The views of a scene show one set of named points, each view turned or mirrored, shifted and resized as a whole, with a little noise and some points left out.
In the rows, 128 means zero.

Scene 1
View 1
Z_407: [160 104 174 125 131 114 157 150 102  74 112 113 104  93 116 112 115 168
 166 130 124 174  92 125 119 106 103 163]
Z_272: [206 124 171 140 110 144 161 101 113  94 114 123 132 105 114 123 139 124
 138  85 153 130 101  69 123 126 125 129]
Z_483: [141 130 174 155 111 139 148 118  82  73 123 127  99  85  93 116 134 137
 148 103 158 162 102  77 116 113 108 133]
Z_447: [209 114 159 111 144 132 155 108 125  90  92 130 147  95 130 136 152 154
 135  96 140 132  70  99 116 136 134 156]
Z_579: [140 149 152 155 104 164 130 131  96  96 124 128 122  74 110 121 138 152
 118  94 138 107 129  86 113 123 111 154]
Z_948: [172 128 158 149 124 158 138  95  90  87 114 136 138  76 110 135 167 141
 114  69 162 119  81  62 111 128 129 124]
Z_877: [125 168 156 114 133 115 155 102 149  67  74 150 105  84  82 151 161 153
 161 128 165 166  98  73 113 130 146 154]
Z_290: [202  70 184 137 107 110 149 118 124 107 124 109 116 132 132  99  86 158
 189 105 101 156 118 106 142  75 122 112]
Z_130: [ 46 183 149 157  97 126 121 139 120  77 106 145  78  68  74 133 127 177
 158 136 138 151 163  84 118  95 119 154]
Z_518: [115 185 125 142 119 163 113 107 130  99  94 161 141  56 108 157 173 171
  95  89 143  79 128  68 106 141 143 160]
Z_533: [124 164 146 101 147 119 147 124 144  69  68 149 117  72 101 154 161 178
 144 134 147 153  88 105 105 139 137 187]
Z_868: [178 121 151 130 116 126 129  86 157 119  99 145 143 107 128 137 134 166
 150  86 119 106 120  71 132 100 156 113]
Z_248: [214  38 167 126 147 112 131  98 110 103 114 122 144 108 148 118 127 191
 161  77 103 145  55 109 126  83 136 106]
Z_190: [147 112 170 118 144  87 152  74 145  73  81 150 109 104  90 144 149 165
 190 111 154 191  69  68 118  96 157 107]
Z_255: [102 169 153 155 109 157 134 123  94  75 114 142 108  62  87 132 155 148
 121 103 158 130 121  74 106 129 116 152]
Z_388: [224 104 168 116 128 108 158  71 165 108  89 134 139 132 124 133 133 147
 175  92 137 146  93  70 135 105 161 109]
View 2
Z_518: [136 115 184  80 158 152 119 138 172 161 104 130 107 139 145  87 127 154
 121 145  95 171 115 145 181 138 150 135]
Z_483: [145 125 137 113 157 143 101 161 122 137 107 128 123 128 112 146 153 129
 126 133  93 151 152 112 114 127 135 120]
Z_255: [146 127 150  96 160 144 106 158 152 150  98 135 107 145 118 133 153 147
 121 136  95 158 144 133 150 139 144 118]
Z_877: [136 120 140  86 154 161 101 138 147 167 101 131 145 145 139 129 132 109
 134 119  82 171 168 143 144 100 131 134]
Z_388: [124  96 160 119 144 169 109 133  98 137 126 108 162 101 154  97 106  90
 130 130  94 167 131  97 102  94 127 154]
Z_868: [135  95 175 109 143 147 114 141 122 133 116 106 141 106 152  91 107 114
 130 133 100 156 113 109 137 119 130 146]
Z_407: [136 138 138 117 154 124  96 168  91 153  92 123 147 134 125 155 119 113
 120 102  90 142 163  84 126 118 128 128]
Z_290: [138 108 150 137 146 131 101 167  74 109 108 100 157  95 135 137 110  96
 124 106 107 130 129  76 105 114 122 141]
Z_272: [128 116 157 126 162 164 106 147 110 139 123 125 125 117 134 110 134 120
 112 142 100 167 126  97 103 120 149 137]
Z_579: [140 128 165 111 162 137 107 162 134 140 100 130 108 134 124 122 137 148
 111 132 103 150 124 112 148 145 150 125]
Z_447: [119 128 160 111 157 150 110 140  99 175 118 126 140 130 143 103 108 123
 118 138  89 173 139  82 119 112 140 142]
Z_533: [127 136 151  82 155 142 103 143 136 188  93 134 142 158 143 126 113 124
 126 116  77 169 168 123 162 109 132 134]
Z_948: [136 118 161 108 154 149 116 143 126 158 122 127 115 127 121 105 143 149
 128 165  93 171 130 101 116 136 141 125]
Z_130: [161 120 145  86 154 127  99 168 167 127  73 125 127 142 121 159 145 126
 134  98  96 132 157 161 183 131 126 120]
Z_190: [142  98 133  96 131 153 105 132 120 156 119 111 168 119 133 128 126  94
 159 132  78 166 171 122 112  92 106 137]
View 3
Z_272: [160 154 168 139 128 136 121 115 124 131 119 122 100  96  81 135 125  74
  97 108 105 123 162 109 154  93 117 126]
Z_868: [118 189 182 106 171 152 104 139 145  87 132 118 138 118 113 125 171 101
 107 113  61 119 162  62 110  83 140 163]
Z_877: [124 160 142 135 175 176 157 154  81 112 137  66 145 116 146 185 143 142
 103 108 100  74 218 174 148  72 194 113]
Z_447: [110 160 151 148 134 147 132 107 116 107 100 109 126 121  84  98 147 122
  47 110 101 144 179 109 155  70 137 100]
Z_248: [ 54 121 194  88  77 138  63 113 119  87 131 116 144  83  68  41 160 164
  69 109  68 156 129  63 153  80 119 135]
Z_290: [ 98 105 214  74  84 149  97 125 123 113 168  58 145  80  81  55 116 102
 113 125  66 122 138 100 111  75  62 172]
Z_407: [104  82 166 111  69 161 115  97  90 129 164  51 165 133 112  92 116 132
  89 139 109 100 196 167 118  63 115 116]
Z_388: [ 95 180 193  94 179 151 140 177 128  91 123  74 118  57  87 100 142 120
  89  95  49 132 145  82 147  78 113 170]
Z_518: [166 218 131 158 199 161 103 105 141  94 111 169 142 197 155 219 194  77
 111 127 110  81 220  89  87  87 220 117]
Z_483: [155 108 161 123  89 151  92 111  87 144 162 104 130 107 115 166 114 102
 138 117 119  78 180 152 143 100 149 115]
Z_130: [148 116 158  99 128 196 100 125  87 122 201  68 189 178 193 221 142 108
 176 159 102  17 236 177  63  77 191 145]
Z_948: [155 162 149 153 121 134  78  97 111 120 113 168 109 119  96 166 152 100
 106 103 119 111 169  99 156 103 179  99]
Z_190: [ 80 140 177  96 149 168 126 183  71 103 145  62 138  49 122 148 141 186
 111  91  68  90 165 139 179  82 184 135]
Z_255: [172 139 140 144 121 161  91  97  99 134 150 133 144 160 144 209 140  87
 141 131 130  58 215 150 109  98 194 104]
View 4
Z_255: [ 74 120 105 102 142 123 127 149 152 122  79  96 129 148 123 123  92  92
 106  93 135 122 108 126 134 103 185 179]
Z_533: [101 143  99  64 123  85 132 167 147 105  77 113 114 154 113 149 102 111
 118 145  92 130  96  82 167 100 159 150]
Z_407: [ 90 115 136  80 140  96 128 143 101 120 119 105 148 112 148 146 118 118
 153 170 127 149 112  77 114 125 149 150]
Z_248: [147 115 111 164 139  87 147 171 119 132 144 130 162 102 153 120 137 175
 180 158 147 138 118  72 125 156  97 125]
Z_579: [ 89  94 107 112 153 118 117 143 171 121 103  95 130 131 153 108 104 102
 126 100 137 125 113 117 132 115 168 178]
Z_948: [110  99  77 158 145 114 142 163 150 132  86 127 134 130 133 104  80 115
 125 106 138 105 119 114 131 114 139 167]
Z_877: [ 99 144  70  85 123  81 131 160 115 120  70 107 131 142  98 145  98 110
 105 132  93 136 112 115 164 100 174 133]
Z_388: [143  97  38 145 138  60 127 154 109 132 114 115 155  93 137 114 120 161
 152 149 102 146 138 112 161 132 129 101]
Z_483: [ 83 109 104 117 145 115 137 142 101 133  95 104 155 119 128 125  93 104
 123 121 142 136 119 123 108 117 169 161]
Z_130: [ 59 157 129  59 135 114 111 146 133 114  98  55 137 149 115 147 136  99
  95  84 128 155 104 143 143 113 223 161]
Z_868: [133 109  62 144 141  83 116 158 162 124 119  98 142 114 144 106 137 156
 140 108 117 142 128 120 168 135 147 122]
Z_190: [119 154  62 127 119  77 150 175  79 130  87 119 156 127  93 146 109 143
 120 139 112 136 120 115 154 122 150 112]
Z_447: [129  96  76 123 139  84 139 160 144 124  98 131 129 119 145 117  95 131
 150 157 109 121 117  78 150 117 114 143]
Z_518: [109 120  64 121 140 106 114 167 223 113  70  99 103 162 125 103 101 115
 101  67 110 111 110 132 184 101 175 170]

In a view up to two points have been moved. Name them for each view, in the order of its rows, or write none.
view 1 => Z_518
view 2 => none
view 3 => Z_388
view 4 => Z_190
